Each row is a point on a landscape with many valleys, with its height.
A ball rolls from a point to whichever of its 2 nearest points has the largest drop for the distance, and stops where none of them is lower. Distance is the straight distance between rows; heights are no part of it.
q2 h=3.33: [148 109 110 122  87 173  83 108 146 114 123 189 124 172  74 119 123 167
  83  87 118 116 145 110  81 130 127 101 124 133]
q415 h=5.50: [171 145  92 172 140 141 123  98 123 142 126 156 123 139 134  96 161 129
 123 170  98 110 129 130 161 115 129  98  96 115]
q63 h=5.06: [137 162  93 103 102 143  55 135 153 130 146  76 107 128  98 168 123 119
 117 144 153 137 188 117  42 151 131 100 168  84]
q407 h=6.24: [116 109 190 154 155 135 146 159 107 104 121 151 135  95 151 143 158  99
 135 102 132 166  81 140 138 138 133 183 101 171]
q164 h=4.39: [118 159 130 135 143 170  89  87 126 175 156  95 124 143  47 140 120 151
 123 162 155  79 161 107 108 127 135 131  95 144]
q418 h=4.72: [ 76 178 121  66  83 135 103 149 143 150 127  62 119  87 116 140  96 129
 125 150 157  98 186 120  61 138 100 151 175 112]
q311 h=3.09: [143 114 134 108  87 156  95  89 159  94 119 162  88 166  78 152 120 166
  98  85 107  87 147 102  89 135 139 117 134  99]
q776 h=4.56: [ 94  90 139 116 176  55 170 167 141 126 131 132 169 114 157 164 106 122
 155  66 150 163  90 126 161 122 136 131 145 159]
q180 h=5.61: [167 147 130 161 130 135 149  79 145 128 115 138  88 142 123 106 165 130
 115 157  95  76 136 132 179 119 124 110 106 111]
q240 h=3.83: [ 80 122 130 120 134  97 176 159 117 150 137  98 165  84 173 156  97 113
 171 154 138 129  92 150 178 128 145 134 161 112]
q804 h=5.00: [136 172 109 164 124 151 121  91 117 157 103 163 119 151 100  52 147 138
  95 162 100  66 153 143 159  98 103 106  61 153]
q231 h=4.90: [ 81 150 157 118 131 116 173 132 151 138  93 186 168 126 117  83 117 147
 125  91 112 104 149 125 164 112 101 140  99 180]
q326 h=3.98: [ 95 122 133 131 178  79 171 111 166 150 138 117 161 171  96 152 116 125
 145 106 131 136 142 133 193 135 136  82 134 147]
q251 h=4.70: [ 88 120  65 126 132  71 124 150 122 154 158 119 194 118 148 145  95 129
 160 137 149 168 122 136 157 121 142  75 145  95]
q510 h=4.21: [106 134 162 136 148 181 102  94 141 151 143 132 133 133  50 153 132 157
 123 126 151  97 149 108 112 136 142 136 102 155]
q292 h=4.23: [129 146  94 164 148 148 103 137 122 174 123 178 174 126 108  84 139 140
 112 154 120 118 134 138 138 126 125  99  64 160]
q229 h=4.75: [ 89 153 167 135 122 142 146 122 119 120  88 201 160 119 109  90 155 148
 112  78 106 127 141 126 131  95 102 159  76 188]
q821 h=5.77: [115  78 229 133 169 159 166 125 121  81 137 112  96 123 101 182 132 108
 138  92 144 140  97 137 155 151 133 202 129 176]
q430 h=4.55: [142 169 105 122 131 145  97  74 125 166 159  76  91 148  87 131 114 155
 132 182 125  59 173  94 112 114 115 129 114 114]
q575 h=5.80: [126 110  92  87  79 102 117 154 125  89  97 141 150 110 198  97 100 123
 141 106 150 155 136 136 107 127 124 100 164  81]
q823 h=4.74: [ 83 109 161 106 145  79 177 161 149 118 108 144 160 108 168 133 106 129
 153  90 136 137 110 129 173 126 124 157 139 150]
q434 h=3.63: [ 86 142 105 129 133 103 154 139 110 161 160  67 159  92 149 158 106 110
 162 176 142 129 110 138 162 125 150 132 156  98]
q697 h=4.19: [124 107 142 122 182  82 167 108 172 134 132 157 162 173  95 147 129 136
 132  63 140 152 141 117 175 120 130  73 133 171]
q812 h=4.98: [181 118  91 114  94 129  87 102 136  92 138  90  83 146 139 162 135 125
 117 143 120 127 135 120  78 138 144  85 175  40]
q18 h=4.71: [140 164  80 114 124 135 100  83 110 175 160  41 102 121 121 136 132 136
 159 199 132  93 167  92 112 117 117 136 148  89]
q795 h=3.65: [ 76 158 146 116 157 161 154 127 131 183 169  95 135  90  57 149 111 137
 144 172 143  80 161 116 157 131 133 166 106 178]
q569 h=5.17: [160 148 119 120  74 124 107 134 100  80  95 133 105 105 195  83 153 116
 119 143 109 140 133 134  84 116 112 144 133  87]
q780 h=3.77: [198  85 130 158 127 117 109 126 113  84 126 145  96 167 170 142 143 103
 116 102 101 171  76 133 107 135 143 121 138  94]
q421 h=5.99: [ 96 115  78  82 105  86 144 166 143 128 112 174 194 129 152  83  76 165
 132  69 135 140 139 119 138 103 103 100 146 145]
q432 h=4.92: [103 116 203 116 156  84 199 151 137  90  99 164 133 120 154 123 130 111
 136  71 119 149 105 132 179 117 113 183 114 177]
q53 h=6.02: [121  65 217 134 163 136 144 153 112  84 120 141 110 109 135 172 132 101
 132  71 157 181  76 132 126 148 130 206 117 186]
q25 h=4.20: [ 57 149 122 129 163  98 168 157 127 212 133 134 161  98 106 147 106 127
 130 185 140  99 135 157 202 128 144  94 113 174]
q477 h=5.94: [127 139 176 129 154 152 174  92 143 118 139  96  84 138 104 148 134 130
 144 145 118  91 137 121 173 136 138 163 143 130]
q981 h=5.45: [ 44 138 148  86 107 135 149 183 136 154 127 126 143  66 126 152  90 152
 138 133 156 110 132 123 124 130 138 172 142 150]
q862 h=5.31: [ 44 148 114  87  91 125 114 188 135 162 117 126 163  62 139 146  82 151
 126 148 163 112 137 133  95 135 124 133 148 135]
q303 h=4.54: [ 87 161 152  65  89 152 127 147 144 129 107  76 109  80 125 124 108 143
 126 143 145  95 168 111  70 138 106 179 164 121]
q316 h=4.08: [ 72 161 120 135 155 148 102 133 115 200 190  89 154 109  31 189 113 125
 138 176 173 125 147 113 130 134 158 131  94 163]
q656 h=4.89: [ 92 178 143 157 134 140 159 104 120 161  88 165 133 130 102  58 164 125
  90 155 100  82 164 146 178 108 100 116  56 186]
q499 h=6.58: [ 65 143 115  99 111  92 156 111 157 120 120 132 159 155 120 108  68 164
 160 115 140  94 164 129 169 122 121 108 151 105]
q943 h=5.23: [124 150  59  98  69 146  93 136 126 134 117 120 144 124 138  68  91 154
 112 161 137 105 161 137  86 132  97  88 144  96]
q464 h=6.05: [180 118 101 127 143 104 153 120 118  97 113 217 152 158 124 110 156 133
  97  52 102 187 125 111 138  73 128  99 111 177]
q631 h=3.95: [121 142 108 147 149 148  97 122 126 166 185  64 136 120  98 181 128 116
 152 173 150 156 123 111 106 139 155 131 136 113]
q278 h=3.51: [149  62 157 127 167  56 163 131 132  84 134 116 105 181 158 164  91 104
 149  51 130 168  66 141 142 134 127 137 167 122]
q939 h=5.81: [121 142 115 124 105 120 156  87 157 124  93 178 122 179 101  63 103 163
 107 122  96  63 163 136 174 104  93 104 109 130]
q781 h=5.40: [135 148 135  98 139 173 147 120 116 165 153  69  91  74 114 130 143 134
 156 182 122  86 163  93 127 126 115 204 133 154]
q97 h=6.50: [104 127 138 104 121  97 176  94 156  97 111 128 126 157 133 121  92 153
 159 108 124  84 146 131 177 120 123 119 157  96]
q33 h=5.24: [129 138  94 113 101 160  55 127 150 124 144 117 114 161  70 153 110 145
  89 106 145 135 174 114  51 147 138  85 150 106]
q305 h=4.53: [104 149 170 154 174 165 141 105 124 202 132 118 137 125  69 105 162 123
 105 176 140  79 156 134 177 140 133  96  60 200]
q133 h=3.20: [ 45 185 112  86 105 129 128 135 121 188 167  71 129 107  59 144  77 146
 144 182 153  83 173 104 116 116 113 169 125 141]
q577 h=2.50: [166  66 161 142 133 111  89 169 118  82 123 117  90 138 170 163 129  76
 109  93 153 189  84 151  55 168 142 139 148 115]
q724 h=6.28: [181 104 153 140 102 108 131 124  72  89 117  89  59 129 216 106 117  75
 132 143 120 147  70 162  85 138 115 156 153  65]
q452 h=4.46: [127 113 113 149 166  93 144 150 138 162 133 138 183 118 159 130 135 117
 153 135 122 153 102 140 174 132 136 103 126 136]
q532 h=3.84: [141  74 184 131 159  98 153 119 142  84 124 133 101 174 132 175 114 114
 140  64 123 149  88 131 153 141 134 147 141 128]
q747 h=5.59: [ 70 138 173  94 122 167 154 153 145 128 128 127 133  72 106 146 110 148
 138 130 142 104 136 113 123 134 129 193 126 166]
q271 h=4.30: [121 154 137  86  71 137 113 149 151  94  87 111 101  95 161 106 109 132
 117 122 135 106 167 131  60 140 102 151 170 104]
q376 h=4.85: [ 98 127  87 121 118 114 102 134 138 140 140 127 168 131 126 124  98 149
 144 136 148 138 140 125 119 133 140  93 139 106]
q380 h=6.68: [ 39 168  93  97  93 103 133 127 128 152 145 102 164 128 106 126  54 150
 158 149 162  93 164 135 149 124 119 110 150  95]
q541 h=4.62: [ 85 173 108 127  87 147 135 129 122 137  97 157 143 109 136  42 105 156
 117 153 106  61 152 127 118 100  82 155  95 137]
q274 h=5.09: [ 88 161  82  90  79 147  83 179 132 164 118 123 160  90 129  93  84 144
  90 151 148  95 152 139  58 136  82 105 138 123]
q997 h=4.65: [173 128  67 145 110 141 101  74 132 129 149 126 107 173 102 123 118 154
 120 157 106  96 143 123 141 121 148  74 135  72]
q741 h=4.42: [118 160  71 143 135 115 104  94 121 165 153 102 151 166  99 105  94 143
 146 190 139  87 154 140 160 118 132  80 106  97]
q327 h=3.50: [145 107  93 120  99 161  92 128 130 119 112 210 148 175  91 101 130 165
  85  66 117 149 141 103  96 106 119  98 117 166]
q535 h=5.84: [198 121 190 144 149 187 149  99  94 123 154  83  41 105 112 160 178 103
 131 149 108 108 106 101 125 124 116 213 128 155]
q257 h=4.60: [125 107  65 143 164  80 116 160 126 167 154 144 205 127 143 140 115 128
 143 125 138 170 113 139 154 124 149  70 130 129]
q647 h=5.32: [140 123  52  96  58 134 105  94 126 112 111 145 140 152 138  67  88 161
 123 142 129 100 158 137 125 112 105  75 156  80]
q242 h=6.04: [130 102  97  81 116  64 157 166 137  95 102 176 172 127 170  98  99 137
 131  51 145 170 122 113 132  99 116 111 157 142]
q82 h=6.12: [170 137 136 130 131 178  87  86 136 142 145 104  87 126  91 159 162 154
 127 146 131  99 134  93  87 132 139 133 129 111]
q749 h=5.07: [ 61 141 112 101  91 153  92 126 158 138 134 127 145 180  62 109  64 164
 108 115 143  75 166 117  72 133  96 115 129 118]
q649 h=4.32: [167 115 109 160 172 100 149 132 134 137 126 171 171 147 152 110 163 114
 128 108 110 182 106 140 165 117 134  90 107 157]
q861 h=3.97: [124 118 176 152 154 174  99  79 142 140 134 164 145 157  50 150 147 153
 112 105 142 101 139 115 134 138 135 109 102 172]
q162 h=2.52: [158 115 142 166 166 126 151  85 152 165 126 150 122 177  99 112 187 121
 102 133  96 128 135 140 186 135 129  45  89 156]
q986 h=5.98: [148  83 127 137 125  85 136 156  84 110 132  83 130 117 216 121 105  77
 158 121 142 169  59 167 116 148 129 135 165  83]
q367 h=2.02: [137  61 183 132 144 101 117 162 111  78 125 126  76 134 176 147 110  88
 123  81 155 180  77 141  82 159 132 177 137 127]
q722 h=4.04: [184 101 147 183 157 102 137 136  94 100 127 149 115 151 174 130 159  86
 132  92  93 183  64 152 139 126 135 131 112 120]
q759 h=3.05: [172 112 165 184 171 116 174 103 130 151 126 109  91 177 133 135 183  92
 117 125  86 147  84 162 192 143 129  78 119 127]
q489 h=5.56: [158 145 171 137 116 162 130  88 125  91 104 154  83 128 112 127 164 145
 112 123 100  93 130 114 131 112 125 166 106 121]
q275 h=5.43: [142 127  70 118  97 109 137  86 123 115 112 136 146 152 159  75 103 142
 147 158 128 100 147 151 177 111 106  78 144  63]
q536 h=6.51: [131 121 148 152 149 132 175 168  94 150 145  91 127  68 176 130 142  89
 152 174 115 145  77 146 153 132 139 188 131 145]
q563 h=5.30: [159 137  95 136  84 153  92 133 115  96 104 171 117 124 155  85 153 137
 106 129 107 152 133 122  90 113 130 121 120 109]
q492 h=6.00: [178 128 108 128 142  70 182 114 123  83 101 197 134 168 146 102 153 117
  98  69  83 176 120 123 164  73 112 102 118 156]
q396 h=4.18: [176 109  85 159 167 121 113 125 130 156 131 187 182 165 115 110 153 131
 112 111 119 174 125 131 157 116 135  62  95 169]
q694 h=5.22: [ 60 162  81  90  77 121  98 187 115 182 123 117 168  63 150 124  76 149
 112 159 166 104 140 146  80 131 106 107 148 115]
q589 h=5.20: [ 67  93 172 116 155 142 134 159 137 111 149  98 143  95 100 207 126 119
 145  95 171 170 106 120 118 154 165 181 133 161]
q800 h=5.10: [ 99 127 200 107 128 112 176 139 129  66  91 172 115 122 157 118 120 126
 136  70 126 134 122 122 149 121 115 200 117 159]
q476 h=4.13: [138 130 136  85  69 130 106 163 154  74  87 142 107 115 159 110 120 119
 102  88 142 123 158 139  60 143 119 126 167 101]
q587 h=4.84: [147 158  76 108 114 137  80 112 119 165 142  65 121 101 139 127 133 143
 144 191 142 113 160 104  81 130 112 118 149  85]
q926 h=2.98: [ 66 186  77  85  95 121 106 144  99 205 160  66 137  87  99 146  84 140
 142 206 161  97 164 107 109 116 107 141 137 120]
q414 h=6.11: [133 120 201 130 155 147 204 119 121  96 129 101  74 121 131 134 138 109
 141 141 116 102 117 136 180 138 122 195 136 147]
q702 h=5.48: [ 98  97 185 126 163 153 158 129 140 101 160  81 105 125  90 201 120 116
 152 108 152 155 102 131 140 153 150 184 148 150]
q68 h=5.19: [ 82 122 117 101  96 144 117 122 167 123 114 167 148 179  84  95  77 172
 109  82 131  89 160 110  97 123  98 124 129 134]
q333 h=5.83: [144 105 112 132 111 106 119 155 104 118 127 101 143  97 203 123 123 105
 155 144 140 157  90 149 111 139 139 122 156  89]
q160 h=4.88: [ 65 111 165  99 133 165 110 183 135 137 137 105 141  52  93 203 123 130
 119 112 177 162 122 123  83 157 151 177 138 180]
q14 h=6.13: [163  89 153 148 117  87 143 142  71  92 122 108  93 133 222 103 105  74
 144 123 124 159  53 172 119 134 117 159 156  87]
q141 h=5.13: [141 176 125 153 126 165 131  88 122 157 119 130 105 117 113  78 150 150
 121 179 112  56 154 120 142 106 107 149  80 145]
q671 h=5.21: [ 92 136 133 113 106 147 118 133 154 118 109 162 145 139 114 104 104 165
 121 102 131 106 153 116 103 131 117 137 122 137]
q237 h=4.81: [179  99  83 128 102 132  97 100 143  98 133 143  99 169 123 143 127 145
 117 124 105 133 129 120 106 133 152  88 157  69]
q896 h=4.15: [111 155  79 144 145 143  66 126 121 183 185  86 147 139  74 159 116 134
 140 173 163 142 153 108  97 131 145  99 109 110]
q958 h=5.53: [170 130 144 113 163 182 166 110 105 161 174  45  82  79 113 155 165 104
 159 183 105 100 145 100 142 129 119 208 135 171]
q905 h=3.15: [150  67 121 123 141  72 126 137 134  81 151 108 122 182 153 172 102 109
 152  64 134 192  86 133 124 134 143 110 174  93]
q163 h=5.46: [152 117  79 143 128 137  64 163 133 135 135 126 155 116 149 128 142 128
 123 142 139 169 124 131  80 150 159  86 137 104]
q953 h=5.34: [176 145 151 155 142 161 133 116 106 127 135  99  92  95 159 127 175 110
 133 172 107 128 100 116 118 122 126 182 113 131]
q868 h=5.02: [ 99 127 135 115 120 139 105 157 144 125 128 125 144  99 140 136 116 140
 136 121 145 133 133 119  97 144 139 134 137 124]
q733 h=3.79: [119 130 108 103  77 109 128 169 122  77  81 192 146 121 166  74 122 138
 106  74 115 163 144 120  93 107 110 137 129 140]
q628 h=5.18: [157 171 139 142 124 159 140 123  79 128 122 105  93  61 183 103 177 107
 134 188 101 122 131 113 111 104 111 209 101 140]
q805 h=3.42: [ 54 167 142  92 128 156 154 129 134 161 155  83 125  99  66 148  84 153
 149 165 143  74 171 101 131 125 130 177 127 156]
q104 h=6.25: [179 135 135 141 133 150 113  66 142 126 155  89  65 146 101 172 151 137
 124 154 102  86 120 103 128 130 149 132 135  81]
q235 h=5.72: [154 118 100 154 134 123 116 129 116 130 137 105 138 119 174 117 137 116
 157 163 128 144  99 136 127 131 141 114 144  85]
q423 h=3.91: [122 127  90 153 174 113 114 119 136 174 158 129 177 178  81 135 114 130
 134 152 137 133 149 134 162 137 158  60 102 132]
q578 h=4.35: [129 101 124 115 176  71 156 145 163 124 130 154 175 150 123 144 122 133
 137  53 139 170 117 111 157 111 131  95 138 166]
q826 h=3.75: [114 138 118 155 173 121 141 104 151 161 144 116 148 158 103 133 132 125
 137 153 126 119 142 133 183 136 151  85 111 133]
q924 h=6.52: [166 131 143 143 128 125 153  94 113 109 123  84  82 130 166 120 138 117
 154 158 107  98 102 135 156 124 123 145 153  78]
q936 h=4.37: [ 65 146 158 130 162 135 163 133 141 195 124 139 156 116  83 122 124 131
 111 160 136  91 147 146 187 133 133 106  81 196]
q470 h=3.66: [145 107  92 104  87 121 120 136 142  89  97 208 137 162 133  93 126 155
  97  61 111 152 149 108 104 110 123 116 142 140]
q288 h=4.34: [115 149  93 145 139 127 103 152 113 198 134 159 185 141  92  80  98 145
 103 164 132  82 129 161 150 123 112  87  51 168]
q429 h=4.95: [143 170  72 106 103 135  56 121 131 161 143  65 125 110 111 139 122 126
 122 175 145 122 181 121  49 141 115  94 160  88]
q151 h=5.86: [207 119 124 143 132 150  85 116 118 121 145  82  79 123 149 162 163 116
 123 158 113 137 103 109  63 144 144 129 149  88]
q941 h=4.58: [121 148 157 159 137 154 122 127 117 118 105 188 148 112 118 111 172 134
 112 107 113 140 127 128 129 112 119 154  79 169]
q704 h=3.64: [113 119 104 142 139 121  87 152 134 136 168  66 141 121 128 193 125 101
 150 140 161 194 114 128  88 153 161 117 157  93]
q204 h=5.55: [157 116  97 119  95 113 151 102 111  95 105 132 139 127 198  80 114 125
 161 143 123 131 122 154 169 115 110 105 154  67]
q248 h=6.40: [103 137 159 111 116  99 192 116 146  93  98 138 122 132 166  95 104 137
 159 125 121  97 139 142 182 118 110 152 146 118]
q559 h=5.89: [183 110 116 132 130  64 186 101 132  88 104 165 119 173 169  97 142 113
 129  85  84 148 113 140 193  95 115  90 139 114]
q70 h=3.49: [174  69 117 125 135 102 107 134 134  82 135 158 118 178 137 164 129 125
 124  66 124 185  94 114 110 138 157 101 157 106]
q249 h=3.28: [137 116 162 177 173 116 199 123 127 170 129  89 106 155 146 117 179  89
 128 147  87 145  90 166 207 155 129  90 127 151]
q398 h=3.41: [ 71 158 102 117 111 104 132 134 120 163 181  60 143  89 118 176 104 112
 170 185 161 146 131 118 139 125 148 136 158  93]
q136 h=5.12: [179 137  98 108  93 135  68 131 139 102 129  89  96 121 139 152 137 110
 105 138 138 135 155 128  53 144 139  95 180  72]
q792 h=6.42: [204 107 120 126  90 116 102 128  99  84 120  93  79 129 202 121 138  89
 122 147 120 141  98 148  79 137 129 118 170  55]
q854 h=4.97: [144 165 137 127  88 145 138 121 104 104 102 118  89  85 177  88 155 127
 136 159 103 102 137 121 111 107 106 184 118 111]
q838 h=5.68: [159  97  85  96  77  89 139 122 115  75  97 151 140 146 199  90 104 124
 140  97 128 156 127 134 145 111 118  98 172  78]
q916 h=6.26: [124 136 188 133 127 128 187 120 124  80 105 127  83 121 158 113 130 116
 146 136 110 102 121 136 171 122 118 199 134 125]
q600 h=6.22: [147 111 108 142 132 114 107 168 105  99 109 192 156 124 164 111 169 113
 108  83 120 208 107 125  99 110 138 130 107 149]
q54 h=5.26: [130 168 140 119 138 169 151 101 134 152 140 100  97 107 118 104 133 146
 142 184 118  61 158 111 140 119 115 174 121 145]
q828 h=5.71: [174 109 158 137 138 141 112 135 116 107 136  75  77 119 163 156 142 105
 137 144 134 150  88 126  78 150 134 165 148 100]
q928 h=4.33: [162  79 148 182 187  85 152 164 105 134 128 143 148 138 170 141 154  82
 135  80 111 198  45 156 152 133 132 135 115 167]
q875 h=5.79: [178  84 106 115 121  74 155 129 124  78 112 169 139 162 184 110 122 121
 139  76 112 170 102 130 150 104 130 104 160 106]
q381 h=4.57: [124  84 152 164 185  89 159 176 109 151 148  91 155 133 157 171 124  92
 156  91 128 192  45 170 160 156 145 148 139 162]
q565 h=5.57: [171 122  88 154 137 150  84 153 114 146 143 100 138  93 173 127 162 117
 130 171 134 169 102 129  75 146 144 105 133 100]
q108 h=4.91: [ 52 166 108  81  82 143  88 150 157 141 131  91 138 124  88 126  73 151
 115 125 147  94 178 116  56 145  97 130 151 115]
q931 h=4.78: [111 183 117 113  84 154 130 124 115 129  95 132 116  84 154  63 130 151
 127 160 117  84 151 115 105 103  90 175 115 125]
q39 h=4.48: [ 64 164 109 115 106 133 137 139 132 172 112 152 166 132 111  62  76 159
 119 157 129  49 143 141 152 115  86 133  89 153]
q35 h=3.55: [121 135 141 159 178 114 172 109 142 162 144  85 129 153 127 135 150 108
 147 161 112 115 121 151 198 148 140  89 131 126]
q454 h=3.40: [193 101 169 151 129 143 118  80 133  95 125 186  98 156  92 169 181 130
  92  80  93 130  93 112 153 121 146 117 104 123]
q158 h=5.70: [145 138 128 139 120 112 167  72 156 121 104 152  99 168 116  92 142 140
 117 142  88  72 147 142 194 112 123  83 117 107]
q349 h=5.69: [181 121 179 145 182 192 167 115  94 137 173  62  68 102  98 163 174  96
 138 157 103 117  98 119 145 136 122 203 128 174]
q732 h=4.31: [109 153  65 142 125 124  68 121 116 170 174 105 161 182  65 125  78 147
 124 166 148 108 161 126 120 128 139  73 103 108]
q700 h=6.61: [131 130 136 138 126 110 182 150  87 132 126  92 139  70 208 104 123  91
 163 177 118 126  79 159 170 121 128 172 145 108]
q448 h=5.54: [158 120 165 149 143 161 115 125 128 105 129 117 101 115 139 144 159 119
 139 129 123 144 102 117  99 146 143 162 120 123]
q117 h=4.59: [108 109 168 108 121 152  98 188 141 105 115 119 128  79 137 172 144 113
 114 101 175 165 121 132  65 171 149 161 130 157]
q991 h=5.39: [173 134  66 158 109 152  91 120 116 123 120 176 139 132 143  81 145 144
 111 149 105 148 132 131 115 110 134  97 108 106]
q270 h=5.78: [ 95 130 170 123 146 140 161 116 152 117 133 119 125 119 106 145 113 138
 152 121 135 108 138 122 158 140 136 172 131 146]
q768 h=2.78: [171 106 164 178 166 132 167  82 142 147 123 138  87 175 103 145 198 109
  96 121  85 123 110 141 198 141 134  69 108 134]
q629 h=5.74: [191 140 189 151 133 179 132  70 109 116 131 129  55 117 101 156 188 131
 109 135  99  91 108 106 134 124 127 180 102 141]
q170 h=4.36: [110 121 182 110 110 155 107 181 125  95 100 147 118  63 154 133 153 112
 111 103 150 161 121 131  70 150 128 187 118 161]
q95 h=4.38: [148 137 122 170 144 148 102 137 117 143 121 168 163 109 135 112 171 122
 122 136 114 157 112 127 129 129 142 126  81 150]
q831 h=3.85: [ 63 161 142 121 165 149 148 132 120 207 183  83 140 106  26 158 111 120
 131 193 159  84 162 132 173 129 145 130  91 185]
q533 h=5.29: [103 139 172 107  92 124 150 122 135  63  79 180 107 129 148  93 125 140
 124  84 110 114 141 124 119 110 112 183 119 135]
q197 h=5.90: [ 82 124 103  86  75  99 136 153 140 109  99 145 167 118 163  86  78 156
 141 101 147 120 148 136 127 128 102 115 159  97]
q185 h=6.14: [161 112 108 136 136 122 108 138  95  91 111 216 159 138 139 118 179 121
  95  48 104 214 123 114 104  89 132 123 101 176]
q606 h=3.11: [188 102 173 166 152 129 142  77 131 115 118 180 102 169  85 157 199 121
  86  87  83 133 105 133 183 116 133  88 105 149]
q438 h=2.90: [161  79 130 114 123 112  85 172 145  72 121 127  99 141 161 161 127  89
 110  78 156 180 117 144  63 162 153 113 175  99]
q568 h=3.73: [164 117 163 158 135 166 102  79 132 116 127 189 134 153  68 148 171 152
 100  97 119 115 124 109 132 126 137 107  98 155]
q580 h=4.73: [109 158 174 160 158 162 168 109 123 162 115 151 125 108 100  96 182 113
 111 156 116 104 142 138 181 128 119 131  75 188]
q933 h=4.14: [ 98 145 152 105  90 148 102 197 139 107  87 158 138  73 150 110 137 121
  98  98 140 143 139 131  56 137 115 163 119 149]
q786 h=4.52: [151 143  59 147 140 120 110  80 137 152 153 119 128 193  83 118 105 145
 131 176 126  91 160 136 166 122 142  49 113  92]
q112 h=2.26: [139 111 155 159 186 126 133  96 143 180 128 162 154 164  78 125 176 121
 100 121 134 133 137 133 179 135 133  50  85 183]
q952 h=3.39: [130 114 153 107 113 129 125  96 164  78 124 136  92 167  96 172 114 159
 126  86 126 114 139 112 116 139 146 127 152  90]
q331 h=4.02: [ 57 130 123 122 148  84 170 167 131 180 128 137 182  87 146 165  97 133
 147 154 144 124 118 153 193 117 145 121 138 144]
q198 h=5.44: [140 151 158 130  93 139 139 101 124  70  89 185  89 135 125 110 153 143
 108  96  84 108 141 121 124 101 116 165  99 122]
q623 h=6.38: [181 135 135 162 150 133 145  79 127 127 144  77  87 153 134 157 150 121
 152 163  99  99 108 130 161 134 145 126 151  85]
q914 h=1.40: [149  71 159 118 133  85 122 171 115  71 109 172 112 140 181 128 137 100
 118  55 142 197  91 128  91 127 125 160 124 142]
q972 h=4.40: [ 84 146  87 128 117 118 116 151 129 179 127 154 184 138 109  89  80 163
 124 159 134  79 140 147 145 123 107 103  91 147]
q678 h=5.35: [142 107  72 120 111 141  58 155 144 124 141 142 147 154 110 140 120 137
  99 108 150 174 157 119  67 151 155  76 155 108]
q127 h=6.37: [119 139 161 154 142 138 145 163 101 122 120 144 134  73 165 124 157 104
 130 145 118 160  89 135 137 122 133 189  99 158]
q909 h=3.93: [130 120 122 106  89 119 104 193 128  75  85 173 139 103 172  99 139 116
  98  82 137 170 136 137  72 132 122 137 144 128]
q737 h=3.74: [144  94 171 126 141 123 131 108 157  85 125 157 114 168 108 167 135 143
 134  64 128 143 114 110 131 135 141 135 132 129]
q357 h=4.07: [153 106  88 155 160 135  96 112 137 153 144 173 170 171  91 123 136 149
 124 120 131 146 138 131 135 132 147  71 102 145]
q437 h=6.01: [174 117 109 150 141 162  75 111 131 127 157 111 109 141 106 169 153 138
 123 146 131 146 124 104  78 148 158 104 133  89]
q291 h=3.27: [127 102 117 119 125 112  92 170 141  95 134  95 132 135 145 176 121 100
 133 105 160 187 123 136  75 164 158 108 171  93]
q525 h=3.17: [ 86 174  88  99 102 114 113 126 108 195 180  44 136  85 111 158 105 118
 161 213 163 127 156 105 126 114 123 146 145 101]

Two balls start at each pair of points below. Name the first point that both come to, or write never.
q396, q326: q826
q271, q933: q909
q448, q563: q854
q916, q629: never
q991, q437: q854

Call two points neighbours if one is among the 2 nearest of the other. Go from one point of each pair to the other, from neighbour to neighbour, staying as low as possible. Name the highest point that can't be avoided.
q926, q838: q600
q905, q914: q136
q311, q292: q671
q311, q112: q381
q311, q905: q532
